Each row is a point on a tangle of strands that fork, close into loops and nearly touch. The rows are in no order.
In the rows, 128 means zero.
Points whose rows are less than 85.8 apart are linked; no others are. Some points are linked to none.
<1385>: [ 57  95 119 177 122 126  98 142 180  93  96 153 128  69 137 150 120 153
 157 115 144 120 111]
<2286>: [136 124 113  79 136 146 138  89 120  92 120 100 134  97 110  82  91 132
 129 170  89 115 150]
<2023>: [139  76 182 113  91 184 143  81 146 138 132 145  97 128 169  98 165 132
  97 165 177 168  86]
<1510>: [160 109 153 119 114 131 145  99 135 154 148 125 161 140 140 122 162 154
 100 169 150  88 106]
<1100>: [201 148 113 134 125  90 125 148  97 160 160 147 183 183 148 123 162 123
 129 130 107 128 160]
<956>: [ 79 128 113 174  77  67 125 166 148 125  86 154 124  62 102 130 114 155
 194 124 132 100 147]
<637>: [144 105 139 126 128 144 130 114 113 161 157 145 130 130 140 146 126 126
 129 143 135 120 100]
<821>: [141 144 123 170 111 161 151 118  99 179 127 166 116 147 136 109 106  76
 146 119  92 190 125]
<2058>: [136 105 165  81 132 164 134  79 129 116 148  93  94 109 101 153 133 154
 115 169 156 116 101]
<1997>: [146  70 176  88  59 129 176 124 117 170 175 132 127  82 135  76 150  83
 118 163 125 183 126]
<1808>: [139  70 131  92 108  93 151 157  99 162 129 129 153  79 130  59 148 128
 120 165 124  93 126]
<1012>: [141  65 175 113  84 170 151  74 134 144 159 157 115 101 146 103 139  98
 105 168 154 180 100]
<1488>: [ 97  66 131 120 168 144 105 113 139  97 112 108 114 104 136 130  89 157
 100 125 155  76  98]
<1292>: [145 114  97 103 118  82 160 189  93 151 123 138 184 118 141  67 139 116
 131 160  94 103 145]
<2301>: [101  82 149 109 119 147 162 139 121 136 133  98 107  61 109  95  90  93
 116 130 129 135 115]
<178>: [134 100 145 114 160 124 109 125 120 145 157 121 135 135 139 167 114 138
 113 121 154 104  92]
<2125>: [157 164 161  69 118 200 160  62 159 108 108  92 113 166 124 121 143 147
 105 193 160 117  98]
<750>: [139 139 168  77  84 191 165 111 107 148 118  89  76 135 100 147 160 125
 101 190 162 171  97]
<50>: [191 157 113 159 128  99 133 140 108 120 123 133 180 179 117 132 106 130
  95 114 117  86 178]
<1487>: [135 166  87  78 123 125 172 132  85 121 151 131 128 136  82 115 116  98
 120 183  86 133 149]
<268>: [149 128 154 115 133 133 128  75 141 127 146 126 143 159 124 158 147 162
  96 160 171  79 106]
<1261>: [161 145 122 182 120 185 135  98  93 147 124 172 113 169 124 117  98 101
 136 108  83 185 141]
<2161>: [112 135 139  83 136 106 160 179  92 157 160  67  95 120  99 194 130 118
 120 101 149 127  94]
<853>: [101  97 132 125 130 106 143 200 137 151 127 115 134  75 142  52 156  85
 160 119 109 143 129]
<2249>: [ 50 151 112 111 134 144  98 116 170  83 104  87 107  84 117 155 132 145
 158  89 138 141 117]
<1855>: [126 156 119 200 104 123 108 153 165 120 116 168 136 152 158 172 148 124
 171  87 129 193 139]
<2339>: [117 119 169 123 147 173 119  76  92 180 138 186  84 150 125 154 150 125
 118 142 140 187  94]
<1591>: [171 159 134  80 145 102 125  42 143  84 118  97 149 151 103 123 136 184
 100 145 135  58 159]
<368>: [148 124 151 113 140  67 114 121 119 139 137  97 161 148 131 158 140 166
  82 143 185  53 117]
<2197>: [ 60 103 125  99 140 162 130 112 151  87 108  68  89  60 106 101  97 120
 139 102 125 120 116]
<1295>: [159 106 154 118 101 163 162  88 156 142 139 118 143 126 142 104 159 145
 100 175 176 113  98]
<2143>: [162 128 146 137 126 116 117  57 147 127 144 176 115 190 152 147 164 156
  84 129 178 109  99]
<1131>: [127 117 128 114 157  59  93 154 106 134 108  95 158 139 142 149 116 154
  92 134 173  45 119]
<1871>: [154  79 125 144 163 139 117  71 169 104 139 207 108 137 172 117 118 153
  82 108 151 110  99]
<898>: [103 138 105 185  86  75 128 183 155 147  99 148 158  81 123 133 140 148
 186 119 119 135 154]
<606>: [115  84 126 136 170 177 116  78 163  79 116 148 121 111 136  96  87 127
 122 133 115 104 118]
<1418>: [180 110 135 155 140  81 131  86 141 134 133 150 175 157 152 121 147 152
  91 112 145  66 133]
<2132>: [ 72  99 129 130 135 116 115 185 144 134 105  80 119  80 131 158 118 137
 123  83 155 113  88]
<1352>: [119 118  87  95 126  72 137 216  87 151 112 120 174 116 129  89 146 114
 134 145 109 101 126]
<2021>: [ 57 126 132 164 103 126 125 165 172 117 104 126 136  68 118 138 131 134
 164 104 142 120 110]
<418>: [102 181 138 172 144 173 125 116 102 176 105 171  89 171 124 152 121 104
 147  74 109 199 119]
<441>: [160 182 112 201 107 131  87 165 142  82 101 132 160 149  91 149 111 147
 134 109 137 137 199]
<653>: [169 148 116 101 133  89 127  71 119  95 104  94 157 158  92 105 115 179
 106 140 121  48 170]
<1569>: [134 159 162  82 138 135 107  97  99 149 154  84  82 173  93 197 144 144
 119 164 169 136 100]
<476>: [130 108 116 120 124 128 162 159 115 157 146 131 145  86 146 101 116  91
 135 136  99 146 115]
<2043>: [ 49 143 119 112 152 142  97 153 155  98 120  65  95 101 114 173 118 129
 133  91 154 119 105]
<2195>: [150 127 142 122 152 114 103  77 147 123 153 145 117 176 141 174 140 149
  93 140 179  93  90]
<1232>: [114 144 108  74 123 128 187 143  82 121 156 114 120 101  72 109 115  97
 118 177 102 126 127]
<437>: [136  41 155 128 143 149 114 109 143 126 161 163 124  97 181  77 149 104
 143 117 138 147 110]
<213>: [ 55 118 128 125 148 117  95 175 140 107  98  64 112  95 104 164 108 135
 114 107 155 100 100]
<1205>: [167 164 139  70 131 156 134  61 125 114 148 101 120 157 108 149 140 154
 126 180 126 115 130]
<139>: [133  95 134  89 141  81 131 197  96 165 163  76 130 107 132 125 167 127
 128 116 140 124 113]
<1301>: [159 172  98 191  97 129 114 171 142 107 109 137 172 157 103 149 123 130
 138 110 102 148 178]
<1314>: [101 148 125 178  85 106 165 151 167 121 128 184 126  73 112 142 116 139
 198  96 124 138 171]
<397>: [180 166 130  76 146 156 116  36 116  99 140 114 117 167 126 144 122 161
 130 136 106 138 146]
<663>: [152 144 131 114 114 120 154 147  78 196 169 149 131 154 132 101 178  96
 163 150  92 174 129]
<655>: [130 162 143 140 156 114 100 123  82 193 128 156 117 193 140 174 138 103
 132  99 135 187 108]
<2345>: [180 127 109 134 121 124 151  90 112 109  98 140 150 129  87  54  89 155
 102 144  96  57 184]
<2363>: [103 183 121  82 146  99 145 184 101 150 159  57  99 149  79 183 112 112
 115 110 136 121 104]
<1467>: [143 148 120 205  95  97  88 158 148  81  84 156 172 128 106 157 119 165
 145 113 146 121 204]
<1354>: [126 222  70 103 103 153 152 130 117  91 121  95 139 145  92 130 135 125
 154  98  65 190 162]
<1642>: [142 151 116 166 150  53  84 159 131 117 104 110 169 158 197 156 126 131
 108 108 170  99 146]
<1001>: [149  63 160 133 159 138 102 122 143 136 171 172 102 125 178  75 177 101
 163 126 125 154 118]
<367>: [167 106 136 145 153 115 116 101 128 148 148 179 137 170 180 125 145 136
 126 108 136 142 117]
<1140>: [ 96 100 100 161 129 117  73 122 156  84  52 120 132 127 126 111  85 166
 128 128 136  56 139]
<986>: [132  94 158 116 169  90  83 186 129 144 162 101 114 149 155 120 172  98
 158 108 133 129 130]
<1662>: [146 100 162  98  80 136 164 121  92 183 172 144 100 103 136  92 164  78
 142 144 123 194 109]
<317>: [129  77 128 104 122 101 150 175 112 157 130 127 156  76 143  36 146  88
 134 142 102 132 134]
<1359>: [147 114 109 189 118 137 124 156 149 112  87 158 181 129 156 102 103 138
 129 111 104 122 154]
<1936>: [102  95 112 124 181 135  82 114 154  86 105 130 120 128 136 149  96 146
 107 112 155  85 110]
<538>: [112 135 100 193 131 161  88 122 181  82 123 184  97 147 139 186 122 141
 136  89 134 174 128]
<479>: [124 152 105 181 101 162 166 154 136 156 120 151 134 131 145 123 114  86
 154 110  86 172 127]
<966>: [109 143 118 182 122  97  86 174 175 119 118 149 150 139 173 162 167 124
 177  86 142 180 129]
<2385>: [ 69 121  97 102 124 144  99 100 156  75  67  82 122  75 127  94 108 159
 158 126  99 120 132]
<858>: [ 71 162 106 158  94 115 121 139 166 106  93 132 127  80  97 140 123 145
 166 124 100 116 156]
<541>: [105 109 138 122 162 190 105  56 126 137 134 185  52 135 131 141 111 115
 117 120 131 175  96]
<1143>: [ 91 164 111 156 102  86 145 206 158 151 114 129 163 100 142 131 165 121
 190 111 123 145 140]
<1622>: [112  81 164  94 164 173 111  90 138 105 157 119  49 118 124 165 121 144
 100 130 167 134  81]
<2004>: [123  69 162 113 145 115 128 180 125 143 161  93  82 102 156 100 175 109
 155  82 131 147 115]
<1978>: [151 118 159  92 102 186 162  86 151 133 129  94 120 141 120 122 147 136
  89 190 165 108 102]
<599>: [143  64 141 107  93 121 151 116 126 148 146 156 166  71 143  50 114  89
 103 163 111 136 140]
<838>: [122  81 120  84 102 111 164 151  91 141 118 114 136  77 104  87 109 120
 103 173 128  93 116]
<1190>: [135 143 138 104 174 117  85  67 147  88 157 130  97 170 132 173 127 150
  83 129 179  94 110]
<847>: [157  88 138 111 126  94 136 134 123 154 139 130 162 104 156  56 170 143
 128 150 126  86 131]
<2235>: [147 137 126  85 115 105 171 174  70 191 185 127 117 132 124 103 188  90
 149 142 109 167 113]
<1098>: [147  80 144 123 101 127 165  92 128 125 125 163 163  84 129  58  93 102
 100 181 108 109 161]
<2027>: [161 116 139 164 147 153 112  85 124 142 132 202 118 170 171 134 131 120
 121 110 130 158 122]
<1763>: [181 149 134 142 149  87  98 171 118 155 157 139 159 192 175 115 158 109
 149 124 103 129 157]
<192>: [134 176 105 182  90 106 140 178 140 109 115 150 162 125  94 169 129 140
 157 111 117 145 180]
<2305>: [135 143 135  85  98 125 183 150  76 195 175 135 104 121 104 134 156  95
 131 141 118 164 102]
<1635>: [ 93 153 100 115 139 110 115 176 129 126 108  79 139 117 102 145  98 124
 119 138 117 105 130]
<790>: [126 106 151  82 129 139 164 141 105 144 151  81  81  78  86 145 113 123
 101 148 126 121 108]
<758>: [144 133 103 171 129 154 127 148 146  98  97 127 167 133 119 111  93 139
 122 130  98 105 157]
<936>: [ 92 175 121 102 105 144 184 182  87 199 157 118  83 135 126 127 127  84
 127  83 133 160 105]
<2145>: [118 109 155 101 147 107 124 158  95 141 157  65  83 127 117 199 123 126
 102 102 165 125  88]
<2183>: [205 166 120 135 110  91 147 138  94 150 140 148 185 184 127 134 138 142
  97 136 115  95 167]
<667>: [164 128 107 112 107 124 169 112  99 115 117 147 162 130  95  75  98 135
 100 187  96  75 163]
<1090>: [ 95 167 131 121 131 141 153 159  94 181 149 108  95 152 121 162 119  96
 142  89 128 162  96]
<601>: [ 66 155 104 148  97 110 144 182 158 131  99 130 144  77 104 125 131 128
 154 129 118 107 135]
<1668>: [110 113 114  66 120 112 169 139  85 118 130 103 125  82  74  88 110 114
 105 192 115  95 135]
<316>: [161 123 101 147 136 144 139 107 129  93  92 131 156 134 108  78  86 148
 109 130  99  87 180]
<84>: [124 143 116 193  84 172 149 119 160  93 106 161 136  94 107 105 109 107
 151 131  75 178 177]
<2350>: [152 130  86 106 115  85 175 165  75 144 118 156 185 126 111  86 121 118
 108 181  95  89 144]
<41>: [ 80 119  93  65 109 139 129 104 127  91  86  82 120  69 105  56  91 118
 129 142  90 124 139]
<1739>: [144  79 157  99 155 109 102 142 117 147 167 122 107 137 171 147 179 145
 125 103 171 145  85]
<1287>: [ 99 153  79 122 111 110 186 200 104 146 122 138 150 110 116 104 138  83
 139 137 105 137 120]
<2157>: [147 187 142  73 136 113 104 101  94 140 159  76 112 174 105 193 139 144
 113 173 141 112 118]
<2242>: [105 242  96 103 107 122 107 113 128 106 128  79 119 154 116 177 139 135
 161  90  97 174 154]
<360>: [156 121 115 101 110 113 173 127  98 141 139 136 165 122  99  97 122 128
 106 200 108  98 132]
<1881>: [ 83 199  92 141  72 145 200 166 127 130 141 154 129 119  98 105 126  71
 139 129  91 160 159]
<1637>: [137  95 107 156 119  91 116 137 128 130  60 136 164 131 159  74  94 149
 124 122 120  52 135]
<331>: [115 108  98 154 133 121 109 126 151 106  67 117 146 120 129  83  83 151
 126 140 112  63 133]
<1023>: [105 167 153 155 144 138 121 128  87 200 120 165 104 186 141 153 128  99
 141  81 116 208 111]
<2116>: [152 154 122 124 165 113  93  90 137  82 122 105 146 165 121 146  94 144
 109 123 127  83 162]
<2148>: [105  97 124  89 128 145 132  88 131 100 104 113 121  72 110  57  87 122
 121 169 101 103 147]
<1693>: [110 107 117 168 148 183 110  88 177  66 104 150 112 108 146 106  95 127
 125 120  99 142 146]
<436>: [157 102 152 115 106 134 144 124 107 171 172 142 135 114 155  92 170 111
 136 154 115 158 115]
<1002>: [168 124  97 139 126  77 143 174 109 143 102 143 196 138 142  69 127 141
 123 140  93  83 159]
<1297>: [176 126 116 184 147 116 103 131 151 103 120 166 168 174 163 134 104 132
 107  94 138 109 155]
<1627>: [ 64 132  93 148  72  97 121 183 145 125  65 121 120  70  88 117 118 146
 168 138 124  87 124]
<358>: [175 174 101 183 111 175  87 126 153  68 107 128 160 152  82 134 121 149
 138  98 124 160 199]
<2015>: [159 174 136 102 138 104 116  93 109 124 156 104 139 185 115 179 130 148
  99 164 142  80 147]
<1524>: [134 153 170  70 116 170 136  99 103 154 140  89  81 157  89 177 157 143
 124 173 156 156 105]
<519>: [107 129 141  97 101 136 190 168  92 186 167 106  76 101 137 107 139  86
 138  92 125 166 105]
<30>: [115 145 171  90 136 143 139 124  84 179 156  96  69 143  91 188 128 117
 126 120 158 157  81]
<444>: [114  43 149 106 150  99 119 175 105 140 116  83 112  75 147 128 138 152
 114  89 148 109  93]
<173>: [133  85 123 184 130 181 135  94 165  93 114 176 133 117 159  96  88 106
 116 118 102 146 148]
<2179>: [112 131 128 163 143  74  86 210 167 126 118 126 145 141 180 139 172 117
 178 103 138 155 139]
<93>: [ 82 189 118 146  97 120 131 139 159 104 134 134 119  97  84 165 132 138
 179 108 104 131 171]
<1178>: [ 86 203  91 148  68 136 184 148 146 114 137 158 124  96  89 126 133 110
 170 119  89 150 174]
<1953>: [162 179 133  58 117 128 159 112 125 117 138  97 150 166  81 133 152 162
 104 212 137  87 135]
<185>: [104  84 153 124 134 125 153 184 132 156 145  85  84  80 164  93 146  97
 146  57 133 149 101]
<952>: [114  39 154 136 125 163 134  99 142 129 153 164 119  71 165  90 109  86
 121 125 132 151 100]
<1633>: [153 153 145 120 145  78 113 104 110 136 158 109 153 169 144 178 135 145
  84 144 163  68 130]
<2177>: [119  97 122 144 144 122 129 180 149 148 128 131 161 104 172  77 145  94
 170 116 102 137 134]
<989>: [106 170 104 170  69 149 166 132 167  90 125 159 123  83  81 114 124 111
 168 122  80 160 187]
<1357>: [102 164 130 149 160 176 109  92 114 141 115 158  81 174 120 157 103 104
 131  96 115 186 109]
<1708>: [ 87 145 116 164 150  93  72 159 157  92 108 112 133 135 155 186 109 128
 116 115 171 114 129]
<1110>: [142 101 109 183 141 124 109 159 161 111 107 157 169 144 184  92 134 131
 160 101 116 133 149]
<269>: [122 116 133 134 169  77  92 200 146 138 122 106 149 146 170 111 166 107
 170 107 123 130 135]
<187>: [147  58 176 106 107 165 141 100 137 140 154 133  94 118 172 118 189 153
 109 147 176 151  85]
<1290>: [161 104 108 146 120 106 144 141 121 135  89 151 169 126 151  68 110 136
 113 137 103  69 148]
<2103>: [156 116 152  80 119  93 145 178  88 178 168  96 137 121 117 142 168 136
 119 146 141 127  96]
<1191>: [148 164  98 185  97 149 154 158 140 123 109 148 154 136 122 132 118 111
 144 118  77 164 163]
<1688>: [172 129 116 183 158  71 108 129 145  99  98 145 176 168 176 128 119 136
  95  74 168  80 162]
<1860>: [103 123 122  35 145 148 147  91 119 108 128  53 103  59 117  98 106 134
 136 133 115 141 119]
<1008>: [113  81 132 135 161 139 114 156 134 129 141 120 102 111 157 155 128 113
 127  83 158 149  73]
<1237>: [ 95 163 143 101 167 179 116  58 108 140 120 134  72 153 116 137 106 104
 152 102 110 195 114]
<426>: [138  77 155 111 164  95 119 185 111 150 162  92 128 114 148 101 171 108
 156 109 131 126 114]
<977>: [131 138 126 132 140 160 141 102 109 155 146 136 114 140 122 138 115 101
 136 141 104 140 121]
<1104>: [157 120 129 168 155 182 111  66 108 123 118 203  94 173 137 133 103 126
 116 109 114 173 125]
<543>: [ 65 140 106 133 145 143  96 118 160  84  92  85 125  99 122 133 121 154
 152 123 120 107 132]
<462>: [175 134 122 151 148  94 129  75 130  97  92 124 152 155  93 102 104 165
  99 119 129  42 158]
<833>: [129 163 111 154 125 112 127 175 132 172 135 135 151 159 155 131 146 100
 157 104 104 170 138]
<394>: [109 128  96 102 147  99 135 187 100 142 103  90 158 123  93 124 100 138
 109 153 129  71 122]
<403>: [117 138 111  65 145 148 140 100 116 105 133  87 123  99 104 117  99 123
 138 145  94 134 129]
<1330>: [ 92 149 116 188 118 135 100 139 169 118 117 177 109 146 139 182 131 124
 153  84 140 186 119]
<1446>: [ 90 158 121 144 135 125 114 163 125 155 138 122 114 155 143 181 123  99
 154  80 142 168  94]
<618>: [ 80  65 137 133 144 123 134 165 125 127  99  81  98  64 143 133 110 134
 116  88 156 104  87]
<2036>: [153  90 165 132 154 136  96 112 131 150 174 173  99 166 165  88 215 131
 151 130 143 147 106]
<310>: [146 146 117 193 138  77  80 163 149  93  93 124 180 161 175 150 115 139
 108 100 166 110 168]
<2295>: [120  40 150 116 141 123 130 137 119 137 142 118 124  81 160 113 139 136
 124 113 150 110  95]
<975>: [150 146 134 109 160  93 109  43 147  93 124 107 130 161 109 145 128 167
  95 136 155  55 130]
<803>: [133  63 127 148 160 160 121  71 165 100 129 178 126 110 160 104  94 133
  97 118 139  96 109]
<1444>: [ 86 105 123 191 128 105  96 151 179  99 113 165 148  99 154 166 138 144
 167 102 146 143 118]
<2118>: [167 132 158 122 136 118 101 111  97 180 153 156 131 193 162 127 190 130
 145 131 130 167 127]
<988>: [120 116 141 117 125 135 154 142 107 178 159 126 115 105 145 114 132  81
 145 111 122 166 101]
<1021>: [147 132 131  77 143 144 146  77 118 108 128 110 133 112 100  95 100 152
 116 187 113  80 145]
<1305>: [149 136 110 179 148 148 102 126 155  82 108 157 137 168 140 147 104 136
 111  97 129 135 150]
<2174>: [142 116 175  91  63 168 185 128 113 163 142  96 106 118 120 121 166 114
  95 192 148 181  90]
<1654>: [164 162 114  81  97 148 189 103  97 126 149 141 137 140  80 109 130 113
 120 220  95 134 146]
<1857>: [121 158 112 188  81  82 150 170 149 117 115 166 150  90  93 159 126 146
 191 107 113 138 180]
<2260>: [115 157 157  90 152 167 117  65  92 157 139 135  64 148 100 159 127 110
 138 126 131 170 100]
<963>: [ 85 118 117  61 123 148 141 102 134 100 109  70  98  45 105  77  96 112
 131 126 108 141 133]
<798>: [151 205  78  99 133 147 119 112 108  99 125  86 138 160 118 144 114 132
 136 102  67 179 163]
<1519>: [109  85 143  76 169 172 116  67 134  91 150 105  61  89 118 143 114 126
 126 119 146 153  85]
<2323>: [133 116 120 132 115 152 153 117 112 145 141 148 129 109 127 112  96  88
 128 155  87 141 118]
<2236>: [143 117 115 198 106 201 140 110 159  88 110 174 135 112 137 102  90 108
 130 112  88 173 153]
<1404>: [165 174 141  60 117 162 148  76 139 114 121  89 133 173 100 136 156 164
 116 202 147  98 122]
<1484>: [102 136  98 113 125  78 145 237 119 150 112  95 160 110 132 111 154 118
 143 116 122 120 118]
<2207>: [ 94 162 108 130 118  87 153 229 142 153 128  98 147 121 144 125 165 105
 164  93 119 143 123]
<183>: [169 104 124 162 138 142 157  90 132 117 127 160 161 122 131  91  93 132
 106 134 104  88 154]
<1032>: [123  95 161 123 128 183 117  63 109 158 143 198  74 124 132 129 120 113
 120 146 151 186  95]
<110>: [109  71 145 118 161 124 116 136 123 129 131 112 131 102 132 132 104 137
 101 119 157  89 104]
<1164>: [ 82 195  87 112  98 155 181 149 121 123 140 119 113 130  94 112 117  85
 142 126  89 147 145]
<596>: [107 160 112 156 127 128 130 158 146 132 121 121 143 139 120 159 107 113
 138 125 103 144 128]
<633>: [177 100 129 151 148 121 119  57 163 122 147 204 115 160 163 134 149 158
  86 111 162 113 103]
<886>: [166 112 141 142 144  98 118 102 140 143 154 154 160 169 174 138 151 150
 120 113 151  96 122]
<1518>: [138 150 168 125 150 109  88  97  81 185 141 173 115 192 147 186 156 131
 106 126 160 172 105]
<40>: [104 142 125 200 113 112  89 144 173  81 111 161 138 116 124 194 124 154
 164  99 137 145 149]
<651>: [176  98 138 148 105 136 168  68 135 124 121 172 158 121 129  56 104 134
 100 166 111  86 162]
<1517>: [114 128 164 113 163 140  99  96  87 184 137 166  82 167 130 180 143 129
 114 125 165 178  83]
<1507>: [125 130 120 143 172 188  96  62 136 105 119 192  62 160 128 133  98 132
 118 107 111 181 123]
<2159>: [121  57 170 124 102 178 141  63 142 128 157 158 108  87 140  96  97  89
 108 156 135 158 110]
<2259>: [144 125 136  91 118 118 172 149  78 175 173 113 135 120 104 137 140 120
 122 161 120 146 105]
<1037>: [172 141 138 121 118 111 127 126  81 197 153 155 140 178 151 123 171 109
 149 139 101 158 124]
<104>: [ 77 152 132 181  79 136 156 144 168 140 144 178 120  79 133 149 131 125
 192  90 130 151 145]
<1147>: [128 150  89 179 106 118 119 163 141  97  71 141 174 134  89 106 100 149
 130 130  95 102 181]
<353>: [179 146 107 172 127  89 119 162 125 118  86 130 193 165 143 109 100 132
 104 101 125  86 168]
<613>: [131 112 135 134 175 104  87 138 119 134 143 136 125 157 170 175 114 116
 111 101 158 130  99]
<1562>: [ 85 133 111 161 124 109  59 121 167  63  64 126 139 114 128 143 110 175
 142 117 136  90 151]
<1071>: [142  60 167 107 133 138 109 119 129 133 160 135  89 131 161 144 183 161
 103 114 183 150  72]
<2112>: [ 78 106 133  93 162 170 127 103 144  93 137  73  72  84 123 135 105 120
 133  96 140 141  89]
<95>: [154  99 136 144 159 107 126 164 140 141 134 141 172 131 171  65 160 118
 157 139  99 108 153]
<1615>: [141 129 148  99  78 160 175 111 107 166 148 130 124 129 112 122 159 115
 106 194 135 153 102]
<1575>: [157 153 120 170 136 197 116  92 111 103 116 156 110 182 111 121  98 109
 128 100  90 190 161]
<747>: [129 131 126 202 109  76  83 158 164  93  92 163 152 112 139 176 122 160
 154 113 154 126 170]
<1760>: [ 54 174 128 158  94 146 146 129 172 117 144 146  97  77 104 153 126 129
 186  98 125 131 146]
<1173>: [131  94 156  94 145  79 101 163 100 150 156  77 119 124 139 185 143 146
 101 119 181 104 101]
<215>: [146 152 139  80 123 113 132 102 122 120 129  88 153 144  91 139 144 171
  92 189 154  57 127]
<643>: [130 100 167  86 134 172 122  91 130 109 142 106  62 130 109 180 150 162
 102 157 182 139  76]
<2181>: [133 105 155  65 124 152 144  83 125 112 136  95 117  89  92 107 118 145
 113 179 130  93 123]
<2426>: [166  95 139 124 128 105 136 148 129 154 164 147 164 125 154  52 174 116
 149 158  97 107 158]
<246>: [ 86 221  71  85 109 153 181 132 123 101 135  99 123 126  97 109 128 104
 154 121  75 165 156]
<1839>: [152 135  93 181  98 101 106 167 139 110  56 128 177 154 122  96  95 163
 113 127 130  76 169]
<1229>: [ 90 162 119 141 144 115  82 156 145 101 106  83 145 139 128 173  99 130
 121 120 133 111 129]
<2028>: [ 82 145 116 171 131  86  56 133 159  67  90 129 128 114 131 179 118 154
 134 123 160 105 161]
<741>: [163 159 134 111  99 158 173  97 105 149 149 140 127 146  95 128 131 133
 110 199 112 135 131]
<445>: [110 120 129  96 193 121  71  88 152  75 134 119  94 150 141 162 101 153
  91 120 169  89 103]
<947>: [119 138 100 175 147 172  78 104 179  58 114 154 107 153 135 158 101 143
 121  97 125 151 149]
<1800>: [167 175 106  85 150 146 116  70 103 105 137  94 127 171 119 148 105 147
 134 121  87 158 148]
<1968>: [116 123 117 145 145 126  96 148 132 151 134 140 124 159 166 171 124 110
 139  92 136 151 103]
<256>: [111 205  96 159  95 113 126 163 144  92 106 129 140 125  80 169 127 135
 154 119  90 136 186]
<2196>: [186 111 123 171 137  71 142  74 136 111 102 146 172 149 132  97 124 163
  98  94 143  53 146]
<2382>: [ 98 131 114 139 167 150  86 112 166  80  97 118 126 124 137 139 104 143
 124 123 115 108 131]
<2246>: [116 161 123 144 169 151  89 118 130 109 127 118 100 160 128 172 106 119
 127 109 117 140 118]
<2414>: [145 117 180 128 149 108  89 127 122 159 169 152 102 186 149 114 218 129
 147 134 142 147 117]
<1319>: [143  95 159  86 121 100 129 154 110 152 152  67 138 121 129 165 162 168
  97 149 179  90  99]
<1377>: [ 90 196 114 102 131 130 144 165  94 175 146  80  82 163  92 174 112 100
 130  97 137 146 100]
<2240>: [141 120 153  81 118 119 150 133 112 145 140  86 137 130 108 156 144 167
  95 176 161  82 106]
<2227>: [161 171 100 173 116 196 107 117 131  86 111 132 128 162  90 125 113 126
 146  98  93 185 177]
<1320>: [110 109 151 129 130 154 141 120  98 176 149 139  84 112 140 135 129  92
 133 104 140 175  81]
<1060>: [120 121 122 141 157  71  86 165 130 128 105  98 171 144 161 158 109 130
 107 114 159  75 124]

A tip is a point with one link. Name the tips that can be reached along the links from each point below, in the order of the rows.
<2295> | <2385>, <1320>
<1591> | <975>, <2260>
<2177> | <1739>, <185>
<1191> | <599>, <1763>, <1110>, <394>
<1662> | <1997>, <436>

A piece is two or more points that can be reached from each other along the links. Count, over all rows, the pieces, the separate loops (a circle has one, a figure eight two, a Y none), the forks (points with three links) and the tips (points with one).
pieces | 6
loops | 11
forks | 22
tips | 12
